Points, in no order, along strands that fork, close into loops and pass close to each other.
Two points are linked if the straight distance between their rows is under 75. Some points are linked to none.
k_675: [-22, -5, 14, -41, 25, 12, 34, 10, -61, -43, 35, -48, -55, -38, 10, -35, -43, -17, -33, -24, 32]
k_469: [3, -11, -12, -15, -18, 20, 36, 14, 26, -20, -39, -71, -18, -6, -13, 17, 34, 26, 1, -15, -32]
k_18: [-9, -23, 20, 5, -36, 26, 50, -3, -21, -61, -24, -45, 11, 8, -10, 41, 18, 27, -31, -18, 24]
k_315: [40, 5, -31, -39, 12, 2, -38, 4, 38, 33, -31, -33, -1, -30, -2, -33, 45, -14, 49, -4, -42]
k_718: [38, 1, -43, 20, -17, 23, -37, -13, 25, 53, -2, 29, 42, 10, -3, 20, 15, 37, 40, 18, -56]
k_455: [16, -2, 33, -12, 3, -5, 19, 1, -20, -31, -17, -29, -6, -3, 5, 10, -2, -22, -20, -27, 57]
k_251: [-32, -12, 38, 24, -34, -2, 26, -2, -64, -73, 28, 7, -1, 32, 6, 35, -31, -7, -54, -10, 61]
k_470: [53, 6, 34, -5, -3, -21, -1, 15, 34, -15, -47, -6, 20, 20, 42, 22, 45, 8, -10, -17, 39]
k_131: [-51, -20, 34, 23, -31, 17, 37, -12, -56, -60, 23, 11, 2, 26, -4, 24, -34, 17, -51, 0, 39]
k_410: [51, -1, -50, 6, 0, 24, -45, 0, 38, 47, -6, 14, 31, 7, 16, 13, 36, 36, 48, 18, -77]
k_699: [-35, -3, 47, 20, 11, -55, -8, 33, 0, 6, 19, 48, -18, 43, 46, 16, -25, -31, -41, 14, 68]
k_57: [19, 7, 9, -8, 22, 0, 15, 9, 34, 18, -24, -10, 3, 0, 23, 12, 23, 14, 5, 0, -6]
k_2: [-47, 6, -43, 16, -5, 11, -4, -22, -1, 11, 40, 23, -14, -5, -28, -12, -24, 4, 14, 33, -75]
k_476: [6, -7, -29, -16, 9, 13, 13, 15, 52, 16, -28, -36, -6, -12, 13, 12, 44, 27, 18, 18, -76]
k_462: [-40, 7, -29, 19, -32, 17, 12, -37, -52, -33, 46, 8, -25, -12, -63, -29, -54, 19, -16, -3, -31]
k_848: [38, 1, 41, -10, -11, -26, -36, -2, -22, -18, -26, 13, 24, 8, -1, -17, 6, -47, -6, -31, 91]
k_654: [-20, -3, 26, -35, 37, -5, 31, 15, -41, -19, 19, -35, -43, -29, 13, -34, -30, -27, -16, -17, 45]
k_5: [53, 3, -18, -34, -5, 10, -44, -12, 23, 26, -45, -34, 20, -32, -27, -36, 42, -13, 48, -30, -5]
k_118: [-42, 9, -26, -8, 8, 8, 19, -13, -19, -22, 34, -15, -44, -24, -22, -34, -37, -2, -13, 13, -50]
k_833: [-8, -8, 21, 11, -20, 19, 48, -3, 1, -35, -25, -24, 13, 12, -3, 33, 15, 30, -25, -3, 4]
k_491: [76, 6, -8, -7, -16, 6, -67, -22, 20, 43, -32, 20, 51, -12, -22, -17, 34, 7, 44, -31, 21]
k_709: [-3, -11, 36, 22, -34, -17, 24, 0, -48, -66, -1, 3, 19, 29, 9, 44, -6, -13, -35, -16, 68]
k_101: [-47, 5, -27, -13, 3, 18, 35, -15, -51, -49, 44, -27, -53, -29, -23, -46, -47, 9, -35, 1, -40]
k_420: [18, -3, 43, -20, -5, -16, -28, -6, -42, -26, -15, -5, 11, -12, -5, -33, -14, -55, -5, -40, 98]
k_538: [-12, 5, -46, 14, -26, 16, 6, -27, -12, -20, 9, -16, -11, -26, -59, -8, -11, 8, 16, 1, -53]
k_429: [20, 8, -29, 20, -30, -1, -58, -38, -21, 45, 17, 41, 16, -16, -69, -25, -30, -8, 44, -19, 14]
k_155: [-19, 10, 3, 4, 30, -9, -23, 6, 28, 67, 24, 43, -4, 17, 19, -6, -28, -10, 7, 25, -12]
k_389: [-46, 5, -59, 6, -12, 10, 6, -14, -9, -34, 35, -12, -36, -36, -42, -23, -5, -7, 10, 29, -97]
k_610: [-8, 4, -72, -2, -15, 9, -14, -7, 17, -9, 11, -22, -20, -32, -32, -4, 29, -14, 37, 19, -100]
k_165: [-55, -18, 39, 16, 27, -16, 63, 33, 11, -6, -2, 17, 3, 26, 52, 31, 16, 17, -46, 28, 16]
k_976: [-52, -15, 12, -5, -10, 37, 57, -7, -60, -65, 28, -33, -29, -5, -11, -5, -36, 23, -47, -5, 3]
k_502: [25, 6, -4, 1, 20, -3, -68, 6, 39, 88, 13, 54, 26, 26, 32, -6, -8, 0, 34, 22, -8]
k_308: [26, 0, 25, 2, 1, -1, 23, 10, 34, -9, -37, -8, 22, 19, 28, 31, 33, 21, -14, -6, 13]
k_478: [-56, 1, -26, 25, -20, 20, 14, -30, -24, -11, 42, 21, -12, 0, -52, -16, -43, 24, -9, 22, -54]
k_136: [7, -3, 48, 3, 39, -58, 9, 49, 27, 12, -17, 26, 0, 24, 72, 10, 33, -22, -27, 7, 64]
k_411: [14, -5, 44, -15, 41, -34, 31, 36, 17, -1, -26, -11, -7, 3, 54, 10, 34, -13, -20, -1, 54]
k_800: [28, 4, -5, -23, 51, -4, -42, 24, 45, 80, -6, 23, 15, -3, 49, -24, 27, -3, 42, 21, -32]
k_719: [57, 6, 22, -15, 0, -8, -11, -2, 25, -7, -50, -16, 21, 0, 11, 5, 40, 1, 4, -30, 44]
k_427: [-52, 3, -26, 9, -24, 32, 29, -29, -59, -54, 45, -16, -33, -19, -48, -36, -53, 26, -29, -3, -37]
k_209: [13, 6, -55, 10, -4, 10, -57, -15, 11, 61, 27, 45, 17, 8, -13, -4, -10, 1, 55, 31, -58]
k_768: [35, 6, -8, 9, -25, 15, 2, -12, 25, 4, -28, -9, 26, 5, -13, 25, 27, 36, 9, -15, -11]
k_588: [-47, -6, 35, 7, 24, -11, 43, 11, -11, -10, 17, 6, -23, 13, 30, 8, -25, -1, -37, 8, 26]
k_798: [24, 5, 25, 24, -30, -10, 10, -9, -5, -27, -19, 9, 27, 23, -4, 33, 4, 4, -18, -17, 50]
k_615: [5, 10, -64, 5, -6, 4, -58, -23, -3, 44, 31, 34, 4, -17, -40, -21, -14, -21, 55, 22, -58]
k_962: [-32, -7, 15, 12, 1, 16, 44, 1, 8, -16, -7, -9, 9, 14, 3, 26, 1, 26, -23, 9, -9]
k_714: [5, 4, -81, 14, -29, 12, -29, -22, 6, 3, 18, -1, 3, -31, -50, 1, 18, -4, 44, 14, -91]
k_66: [34, 8, 1, 13, -11, -5, -58, -20, 13, 47, -3, 40, 30, 7, -26, -13, -15, -12, 29, -8, 27]
k_836: [22, -1, 26, -26, 2, 4, 1, -5, -45, -35, -13, -39, -11, -23, -7, -16, -15, -35, -10, -42, 74]
k_741: [77, 6, -5, -2, -8, 8, -75, -13, 30, 55, -20, 39, 56, 6, 3, -2, 32, 23, 48, -14, 5]
k_697: [41, 8, 30, 12, -22, -32, -22, -9, -16, -25, -24, 15, 26, 17, -4, 14, 6, -31, -6, -21, 78]
k_823: [-10, 1, 36, 17, 15, -47, -36, 30, 29, 39, 8, 55, 4, 44, 42, 11, -18, -28, -26, 15, 56]
k_183: [-22, -8, 51, 9, 4, -49, 11, 30, -25, -33, 9, 25, -8, 40, 47, 29, -15, -35, -42, 7, 73]
k_991: [12, 7, -4, -7, 43, -7, -36, 17, 45, 82, 12, 37, 12, 15, 38, -8, 2, -2, 29, 25, -25]
k_565: [6, -9, 37, 27, -29, -26, 19, 9, -11, -45, -14, 19, 24, 45, 26, 45, 12, -3, -34, 3, 51]
k_794: [-12, 4, 13, 19, 0, 3, 13, -5, 21, 14, -2, 24, 13, 22, 7, 24, -11, 17, -8, 12, -4]
k_613: [-61, -13, 19, 18, -17, 29, 46, -17, -41, -46, 18, 4, -5, 15, -19, 11, -33, 31, -43, 11, 1]
k_385: [35, -2, -14, -6, -26, 18, 10, -1, 30, -4, -42, -41, 5, -1, -20, 20, 38, 31, 14, -21, -20]
k_474: [33, 6, -27, -9, 5, 12, -15, 5, 44, 31, -19, -6, 17, -2, 10, 6, 37, 24, 36, 9, -58]
k_801: [24, 9, 6, 20, -10, 2, -20, -12, 20, 32, -5, 35, 29, 17, -9, 12, -6, 7, 13, -3, 12]
k_854: [7, 13, -46, 9, -14, 6, -48, -30, -13, 37, 19, 27, 3, -16, -58, -22, -26, -12, 45, 3, -27]
k_412: [-50, 16, -46, -7, 10, 0, 11, -8, -20, -26, 51, -2, -53, -34, -28, -44, -27, -16, -2, 28, -86]
k_885: [-48, -12, 28, -3, 12, 10, 55, 7, -47, -41, 31, -17, -30, -2, 19, 3, -36, 5, -48, -2, 30]
k_935: [11, 9, -2, -18, 22, 1, 10, 0, 21, 11, -23, -25, -6, -19, 2, -12, 11, -7, 13, -2, -6]
k_304: [-37, -22, 51, -4, 25, -25, 66, 38, -30, -40, 10, -15, -19, 11, 57, 33, 12, -10, -48, 6, 54]
k_219: [-14, -15, 52, 5, 7, -49, 35, 41, -31, -53, -5, 0, -3, 34, 66, 40, 24, -25, -43, 9, 71]
k_428: [-36, -21, 1, -16, -13, 38, 58, 4, -51, -65, 10, -64, -28, -18, -14, 7, -22, 24, -35, -24, 4]
k_190: [-24, 2, -72, -4, -23, 8, -5, -3, 4, -36, 21, -26, -37, -46, -46, -17, 18, -25, 25, 13, -103]
k_404: [40, 4, -27, 23, -30, 20, -18, -16, 30, 25, -16, 18, 43, 6, -21, 25, 24, 46, 28, 2, -35]
k_706: [7, -3, 40, -5, 18, -18, 35, 20, 2, -17, -21, -16, -6, 9, 36, 21, 12, -11, -25, -1, 46]
k_824: [55, 6, 1, 1, 6, 5, -68, 5, 39, 70, -2, 49, 42, 21, 30, -1, 14, 14, 38, 5, -7]
k_567: [52, 9, 4, -23, 2, 3, -22, -5, 24, 14, -43, -25, 19, -18, -11, -20, 27, -12, 21, -31, 25]
k_938: [1, 3, 43, 7, 37, -50, -18, 42, 37, 40, -1, 45, 6, 31, 63, 5, 10, -22, -23, 14, 54]
k_252: [-21, 9, -18, 8, 15, -5, -25, -10, 20, 53, 30, 37, -3, 12, -7, -9, -34, -4, 22, 22, -31]
k_632: [-4, 5, 1, -8, -1, 14, 8, -17, -51, -33, 22, -25, -26, -23, -29, -29, -48, -11, -16, -27, 32]
k_215: [-9, -15, 3, 2, -32, 31, 42, -8, -35, -54, -9, -51, -7, -8, -28, 22, -8, 18, -26, -29, 18]
k_322: [35, 6, -19, 26, -33, -5, -69, -30, -6, 62, 8, 56, 38, -2, -46, -5, -18, 2, 39, -15, 28]
k_716: [-58, -12, 35, 26, 15, -9, 39, 17, 6, 3, 17, 36, 2, 35, 34, 23, -14, 15, -41, 30, 16]
k_937: [20, 4, -20, -42, 39, -2, -14, 18, 39, 35, -29, -37, -13, -35, 13, -36, 44, -23, 41, 3, -37]
k_445: [-33, 10, -33, 6, 15, -1, -22, -13, 8, 37, 38, 28, -16, 0, -17, -17, -30, -8, 23, 33, -66]
k_547: [-10, -14, -14, -9, -10, 25, 37, 18, 44, -9, -39, -53, -10, -4, -1, 18, 45, 36, 5, 8, -59]
k_509: [-18, 4, 4, -26, 31, 1, 27, 6, -16, -10, 7, -36, -40, -25, 2, -28, -25, -19, -12, -6, 10]
k_630: [3, 13, -8, -23, 24, -1, 0, -8, 0, 7, -14, -28, -18, -31, -19, -30, -11, -19, 14, -11, -5]
k_450: [19, 6, -1, -33, 59, -14, -18, 23, 48, 61, -18, -5, -4, -23, 39, -36, 36, -16, 34, 10, -19]

A fork is a point with three links, a tip a point with one. Leave the first point through the second and follow the links. Name the first fork or tip that comes.
k_455; k_836 -> k_976
k_308; k_470 -> k_991
k_428; k_215 -> k_209
k_252; k_445 -> k_714
k_567; k_719 -> k_675
k_836; k_455 -> k_304

A piece is two or more points that can be reached from each other along the links. Count, over all rows, the pieces, the separate loops (a circle has one, a figure eight two, a Y none), the forks (points with three links) and the tips (points with one).
pieces -> 3
loops -> 1
forks -> 2
tips -> 6
